Each row is a point on a landscape with many valleys, with its height.
From any point a ball takes the steepest step (drop divided by distance) to one of its 4 nearest points. It stops when none of these is lower. Distance is the straight distance between rows; heights are no part of it.
z_873 height 29.7: 123 126 204 108 121 124 81 146 109 133 142 119 109 73 128 160 160 99 106
 126 120 96 111 119 95
z_123 height 42.9: 124 115 216 108 118 126 81 156 96 168 152 120 104 83 154 151 161 47 101
 142 138 74 87 145 76
z_158 height 53.1: 110 123 151 126 118 123 96 115 130 127 126 122 110 115 111 135 141 123
 137 123 114 124 125 122 111
z_774 height 65.3: 121 124 78 134 136 134 130 107 144 105 102 122 131 121 97 123 128 172
 149 131 96 150 155 107 145
z_522 height 14.0: 118 110 167 104 126 132 112 126 127 98 133 111 108 75 106 154 171 140
 126 111 84 127 132 108 137
z_416 height 23.6: 145 165 88 161 121 125 183 149 119 191 135 148 156 215 199 79 67 99 133
 139 177 125 128 169 118
z_973 height 49.6: 118 141 156 116 126 135 106 129 128 147 137 140 120 134 141 131 136 93
 135 133 146 116 124 124 105
z_455 height 21.1: 132 138 140 120 128 130 136 139 119 163 136 151 122 153 163 128 128 89
 122 145 168 114 113 149 99
z_635 height 27.6: 144 141 60 165 127 116 181 116 149 108 106 137 153 193 98 99 78 187 155
 130 148 157 143 138 155
z_617 height 30.5: 148 146 60 169 122 119 182 114 146 112 107 136 156 201 108 97 65 181 151
 127 158 159 145 145 151
z_80 height 23.2: 128 132 43 160 141 125 159 103 155 104 97 122 124 170 75 121 121 200 146
 131 97 164 158 117 184
z_909 height 21.6: 109 103 119 121 120 120 112 101 132 97 118 122 102 101 87 145 148 163
 132 117 88 135 138 108 142
z_871 height 62.1: 125 136 86 137 140 135 143 116 139 110 116 129 141 151 107 126 127 153
 150 130 118 147 159 122 142
z_468 height 20.7: 111 81 168 104 136 144 50 110 147 58 123 107 101 13 37 170 190 179 88
 118 42 144 102 75 180
z_983 height 47.1: 114 128 130 126 123 117 105 118 136 131 128 131 122 131 112 140 140 128
 133 127 122 123 141 116 114
z_960 height 31.8: 110 109 99 124 119 121 122 99 133 97 106 126 109 100 83 143 139 171 135
 128 88 145 141 104 144
z_630 height 44.1: 114 107 77 133 119 141 125 101 143 80 97 130 109 95 73 128 133 187 136
 127 72 162 152 102 177
z_106 height 55.8: 121 86 182 101 138 118 62 106 122 82 145 100 108 46 87 163 187 136 96
 106 68 125 105 84 143
z_537 height 21.8: 123 129 186 102 120 136 85 148 101 168 140 136 126 92 156 141 137 66 107
 146 146 99 98 135 84
z_454 height 4.2: 114 83 162 100 141 135 67 110 130 80 131 105 110 38 71 157 180 150 105
 107 60 139 116 82 162
z_982 height 48.4: 133 153 108 135 126 135 159 141 138 127 119 153 134 159 146 111 104 135
 147 141 166 134 135 150 120
z_707 height 22.1: 152 157 98 162 125 129 211 163 96 222 133 132 164 221 213 81 66 69 140
 155 206 105 129 202 88
z_434 height 14.7: 111 111 136 124 113 117 113 108 126 105 121 120 107 111 94 139 153 144
 132 121 99 130 137 109 136
z_390 height 18.3: 114 102 136 114 122 135 116 114 128 101 121 108 99 91 92 151 166 155 127
 109 72 147 137 102 151
z_683 height 26.2: 140 168 84 165 121 126 171 140 132 167 129 148 151 208 179 86 71 118 135
 133 176 137 123 161 125
z_393 height 4.4: 140 137 39 156 134 125 171 111 146 101 89 129 130 176 81 123 107 204 147
 136 109 160 161 125 181
z_889 height 42.5: 151 169 58 168 123 116 189 125 139 134 107 135 171 209 131 89 51 163 155
 120 167 161 147 138 156
z_217 height 26.6: 138 157 102 153 117 134 171 140 131 159 136 146 154 183 192 82 73 102
 139 140 175 127 126 168 113
z_885 height 43.8: 133 132 130 132 124 119 162 139 90 187 144 149 145 163 205 103 94 64 113
 160 187 96 104 177 80
z_904 height 29.4: 133 154 106 145 123 130 166 136 133 142 131 148 143 179 168 95 78 118
 146 139 172 130 127 159 115
z_298 height 10.6: 117 66 181 99 143 133 55 112 139 68 137 94 105 27 60 162 195 154 98 113
 51 134 100 85 161
z_283 height 46.3: 130 130 75 151 136 132 156 117 150 103 112 130 132 175 108 112 128 170
 163 132 126 150 156 128 153
z_830 height 32.8: 121 128 200 109 117 124 83 147 108 145 143 121 120 80 138 151 157 78 109
 134 134 88 97 136 85
z_487 height 6.2: 125 131 150 113 134 140 143 148 108 177 142 147 119 146 175 122 132 66
 122 142 169 109 112 155 94
z_194 height 37.5: 137 152 129 120 127 125 138 139 122 149 127 156 131 147 152 133 122 108
 128 139 168 121 123 138 107
z_675 height 26.5: 127 106 200 99 135 113 71 128 120 109 154 107 110 63 122 166 186 114 91
 104 91 108 116 101 110
z_652 height 7.6: 119 121 180 105 120 128 101 134 120 114 134 114 112 72 122 156 159 122
 124 119 106 109 129 114 110
z_485 height 18.6: 121 91 152 96 138 134 88 118 132 88 136 99 111 53 88 163 175 154 115 101
 60 145 133 85 153
z_5 height 39.5: 122 93 194 90 139 111 66 117 122 98 149 97 111 50 105 171 180 131 101 99
 80 113 110 91 128
z_677 height 45.7: 121 114 235 92 147 132 49 146 124 127 174 109 107 36 156 167 198 59 84
 118 106 76 96 116 100
z_715 height 38.5: 128 131 67 154 142 131 162 110 156 103 103 127 126 174 97 118 129 181
 151 130 114 158 159 124 164
z_124 height 6.4: 114 136 175 108 130 143 91 145 123 156 148 137 130 102 149 134 140 85
 125 134 143 105 113 131 93
z_578 height 41.9: 124 116 217 107 122 124 78 152 104 153 149 113 107 73 146 160 173 69 96
 134 126 83 90 143 85
z_317 height 35.6: 145 140 33 171 130 133 190 117 154 99 87 128 146 182 78 108 81 209 157
 130 124 164 155 133 184
z_91 height 2.3: 145 162 97 149 124 129 195 165 106 205 135 140 162 211 214 81 75 77 137
 155 189 111 131 188 94
z_716 height 39.8: 131 116 204 105 129 128 84 153 104 164 149 132 115 80 142 149 153 54 99
 141 139 81 93 145 79
z_927 height 32.5: 146 152 69 166 124 111 178 122 148 120 107 137 153 197 121 97 74 171 148
 131 156 150 141 142 146
z_15 height 33.7: 120 100 92 122 118 136 123 101 141 83 99 131 99 87 73 152 146 195 116
 115 66 162 137 91 180
z_399 height 40.9: 152 168 43 173 122 130 208 127 140 132 101 130 168 208 134 86 45 172 169
 115 163 165 162 133 159
z_558 height 57.3: 128 114 238 87 138 131 62 167 108 146 167 109 113 37 170 159 197 44 84
 129 116 69 93 125 89
z_575 height 33.3: 122 82 175 94 139 125 64 107 132 83 147 103 116 29 72 165 179 149 99 105
 63 135 107 87 153
z_747 height 21.4: 114 79 152 106 139 155 65 111 144 66 126 101 108 32 56 162 175 176 107
 108 43 151 115 73 181
z_899 height 25.5: 136 153 98 146 125 136 176 144 120 171 137 147 155 185 199 84 72 90 135
 149 182 120 123 171 106
z_184 height 13.9: 123 111 183 97 134 122 90 128 117 104 139 111 118 61 109 167 170 126 116
 111 92 120 129 99 118
z_218 height 9.2: 132 150 117 127 130 120 132 125 130 133 125 147 136 147 131 136 127 125
 138 136 147 129 142 125 122
z_945 height 11.0: 128 127 171 100 138 145 127 152 102 179 146 145 125 117 180 132 133 49
 125 149 166 105 113 146 82
z_924 height 32.9: 118 107 227 98 133 126 59 144 119 122 165 104 110 57 139 166 191 82 93
 107 98 88 99 111 105
z_597 height 13.7: 150 169 81 157 118 119 205 159 103 211 125 145 154 225 202 83 65 84 135
 150 191 114 133 188 111
z_259 height 65.2: 132 148 112 130 125 126 146 132 135 137 117 149 142 150 144 126 118 139
 146 140 166 133 137 141 119
z_772 height 60.0: 121 120 89 128 131 123 120 104 144 105 115 129 136 121 96 131 129 153
 143 134 103 143 147 109 142
z_464 height 9.0: 120 140 135 125 128 121 108 122 129 138 129 141 130 143 128 137 138 114
 134 132 144 130 131 125 108
z_507 height 22.6: 158 178 75 165 118 120 191 149 113 187 120 147 157 225 183 87 65 114 139
 137 183 128 133 171 128
z_315 height 34.1: 135 142 118 136 126 122 167 146 98 184 145 154 156 168 210 91 80 68 124
 165 188 103 121 179 84
z_681 height 22.3: 116 90 126 114 127 135 107 105 135 81 121 112 93 84 73 156 169 169 125
 107 65 147 133 96 165
z_70 height 28.5: 116 122 122 128 126 117 113 108 133 116 121 125 122 121 102 134 141 148
 136 127 113 133 138 108 130
z_331 height 37.3: 153 179 67 162 117 118 188 133 129 158 118 149 163 214 165 94 54 137 147
 126 180 145 136 145 140
z_748 height 28.1: 128 137 132 126 126 123 152 142 114 163 130 158 125 156 175 125 113 88
 118 151 176 114 111 160 96
z_207 height 21.0: 128 133 173 109 135 148 113 144 114 164 144 141 120 121 166 130 138 63
 124 140 154 108 116 141 90
z_432 height 74.5: 121 75 200 94 135 123 59 112 131 81 154 95 105 38 91 155 191 129 96 99
 66 117 98 87 143
z_589 height 27.2: 128 129 162 110 134 137 150 153 99 183 143 147 119 139 194 120 127 53
 120 152 180 100 111 163 74
z_521 height 20.4: 153 175 76 163 117 117 200 148 109 194 124 143 156 224 188 90 56 114 138
 144 189 126 132 179 120
z_886 height 17.9: 124 136 174 105 125 137 92 150 109 154 140 135 135 97 152 138 131 72 116
 142 143 105 113 135 88
z_280 height 23.5: 114 92 124 118 120 125 111 102 130 87 115 112 94 92 77 150 163 171 115
 115 72 142 141 94 162
z_765 height 30.3: 129 145 122 134 121 123 161 141 112 160 137 157 138 155 180 104 92 92
 123 154 184 118 115 167 95
z_355 height 42.6: 125 109 214 108 120 126 81 160 101 169 157 127 112 86 159 145 152 49 97
 141 144 80 82 150 71
z_420 height 27.0: 133 148 105 144 125 128 168 141 108 181 141 150 162 167 198 86 73 85 126
 156 187 113 118 171 100
z_20 height 36.6: 121 86 211 98 145 113 59 116 136 97 159 97 105 54 106 160 195 113 91 101
 79 107 106 99 121
z_776 height 39.4: 137 149 74 162 117 117 168 124 148 125 119 146 145 201 133 94 78 157 148
 133 169 147 137 141 136
z_354 height 28.6: 156 183 67 162 119 114 203 144 119 178 119 148 161 228 169 91 53 129 144
 128 184 141 143 156 138
z_95 height 71.7: 132 147 102 128 129 129 150 127 138 120 116 144 138 151 132 129 123 144
 149 137 152 138 145 129 122
z_125 height 19.0: 125 139 160 110 130 150 121 145 114 167 141 143 117 134 167 130 131 69
 123 140 161 114 114 145 89
z_374 height 35.4: 123 109 238 87 145 128 46 143 129 114 172 102 113 24 149 158 197 69 89
 108 99 83 99 110 102
z_204 height 25.4: 115 95 117 116 134 139 109 106 137 90 110 115 83 82 69 156 168 180 120
 104 64 155 126 87 176
z_710 height 36.0: 149 160 43 170 117 127 197 124 147 121 103 133 164 202 114 88 56 177 165
 119 160 164 160 131 159
z_19 height 36.7: 136 152 90 155 115 128 170 127 139 135 124 147 140 199 155 95 82 137 143
 128 174 138 132 150 129
z_634 height 34.7: 128 141 138 120 133 125 124 134 123 154 130 152 123 148 151 136 132 98
 125 138 162 116 125 139 106
z_127 height 51.9: 147 147 18 181 119 139 208 111 153 114 89 118 159 219 89 82 52 200 166
 117 143 181 164 127 191
z_243 height 32.3: 148 143 37 171 127 130 186 116 151 107 95 127 160 186 87 94 67 201 156
 133 139 167 155 136 175
z_540 height 54.1: 134 139 85 152 128 131 168 122 147 114 110 134 133 184 118 109 115 165
 158 134 143 143 147 136 140
z_647 height 75.0: 127 140 99 131 134 127 138 121 137 118 112 132 147 145 113 128 126 148
 147 130 131 143 158 118 134
z_990 height 6.5: 114 99 219 94 142 120 49 124 132 106 169 98 108 47 126 162 197 101 93 99
 89 97 106 106 115
z_682 height 46.7: 118 116 223 103 132 124 73 155 110 136 155 108 104 69 146 165 188 74 96
 117 106 84 104 118 96
z_730 height 49.2: 123 124 98 132 128 119 122 111 137 114 117 127 131 126 102 132 130 153
 139 133 110 142 151 112 138
z_150 height 31.2: 132 142 123 132 124 122 165 144 102 177 137 158 146 159 196 100 89 83
 120 160 193 107 110 169 89
z_925 height 44.2: 115 133 151 123 125 130 101 128 130 139 133 132 121 130 128 133 140 108
 141 130 134 121 129 125 106
z_254 height 22.0: 140 135 52 163 130 121 174 114 142 106 97 131 139 187 91 112 95 199 157
 134 132 154 146 136 168
z_655 height 38.9: 124 129 142 126 124 122 157 142 100 176 145 150 132 155 193 112 110 68
 115 153 188 100 103 171 82
z_769 height 15.7: 123 120 189 102 128 115 84 135 116 118 143 110 115 68 124 169 169 116
 104 111 105 101 118 109 113
z_144 height 42.0: 151 155 30 176 130 137 200 118 148 121 100 121 163 219 107 75 47 186 167
 111 156 175 167 130 180
z_22 height 23.4: 116 85 147 105 133 152 97 110 135 86 123 103 101 63 79 156 170 156 123
 107 59 151 130 83 166
z_780 height 29.6: 137 161 94 153 113 124 167 140 132 146 132 154 146 195 172 86 80 125 143
 127 172 134 126 160 119
z_371 height 18.1: 112 75 170 99 138 143 56 112 139 63 128 102 105 22 54 164 183 168 93 118
 46 145 104 82 173
z_186 height 51.1: 139 149 18 173 127 141 195 118 160 96 89 121 159 195 75 81 66 205 171
 130 132 173 160 137 191
z_607 height 40.7: 144 154 71 170 118 116 184 126 145 131 116 143 160 208 144 93 64 155 144
 130 172 154 144 142 135
z_210 height 48.3: 132 154 97 151 121 126 168 129 145 121 120 145 139 183 146 101 95 148
 155 134 164 140 135 148 123
z_205 height 49.9: 116 127 63 141 137 135 141 105 149 106 107 119 128 155 93 115 129 180
 155 127 97 153 164 117 167
z_338 height 51.6: 113 131 163 117 118 134 97 126 126 131 129 130 119 106 123 133 141 108
 137 125 121 117 133 123 103
z_923 height 68.8: 133 146 97 137 133 134 157 133 144 117 117 138 141 166 125 124 118 155
 158 133 142 138 152 131 133
z_841 height 56.6: 123 116 235 93 130 128 67 159 118 139 163 106 110 50 160 166 196 57 88
 117 112 79 98 129 91
z_142 height 21.5: 123 95 166 85 140 124 88 115 128 97 138 100 114 57 97 159 168 135 114
 101 72 130 124 91 146
z_41 height 25.0: 112 84 128 109 135 146 94 108 135 87 124 106 94 71 71 161 174 171 120
 105 59 150 131 84 173
z_108 height 27.8: 122 95 183 93 143 123 74 119 126 94 143 102 114 51 99 170 177 132 102
 104 85 121 119 94 134
z_121 height 26.3: 116 112 115 130 125 117 113 100 130 102 114 126 118 108 91 135 141 158
 131 128 99 139 142 113 137
z_99 height 10.3: 117 121 181 110 120 125 96 131 117 105 137 113 113 75 119 155 163 127
 123 115 95 119 133 116 115
z_860 height 41.8: 119 124 54 144 140 135 142 104 157 98 104 124 126 147 93 117 128 179 150
 131 92 158 161 105 178

For each start below, name the point where the ball stops.
z_923 | z_393
z_315 | z_91
z_904 | z_91
z_889 | z_393
z_331 | z_91
z_780 | z_91
z_710 | z_393
z_607 | z_393

Call two points neighbours if one is among the 4 nearest of the other. Go from one point of each pair to the other, from neighbour to neighbour, staying as low as possible. Name the highest point that can't be avoided.
z_487 / z_652 | z_830
z_393 / z_434 | z_776
z_652 / z_464 | z_634
z_990 / z_434 | z_675
z_124 / z_91 | z_765
z_487 / z_124 | z_207
z_454 / z_652 | z_142
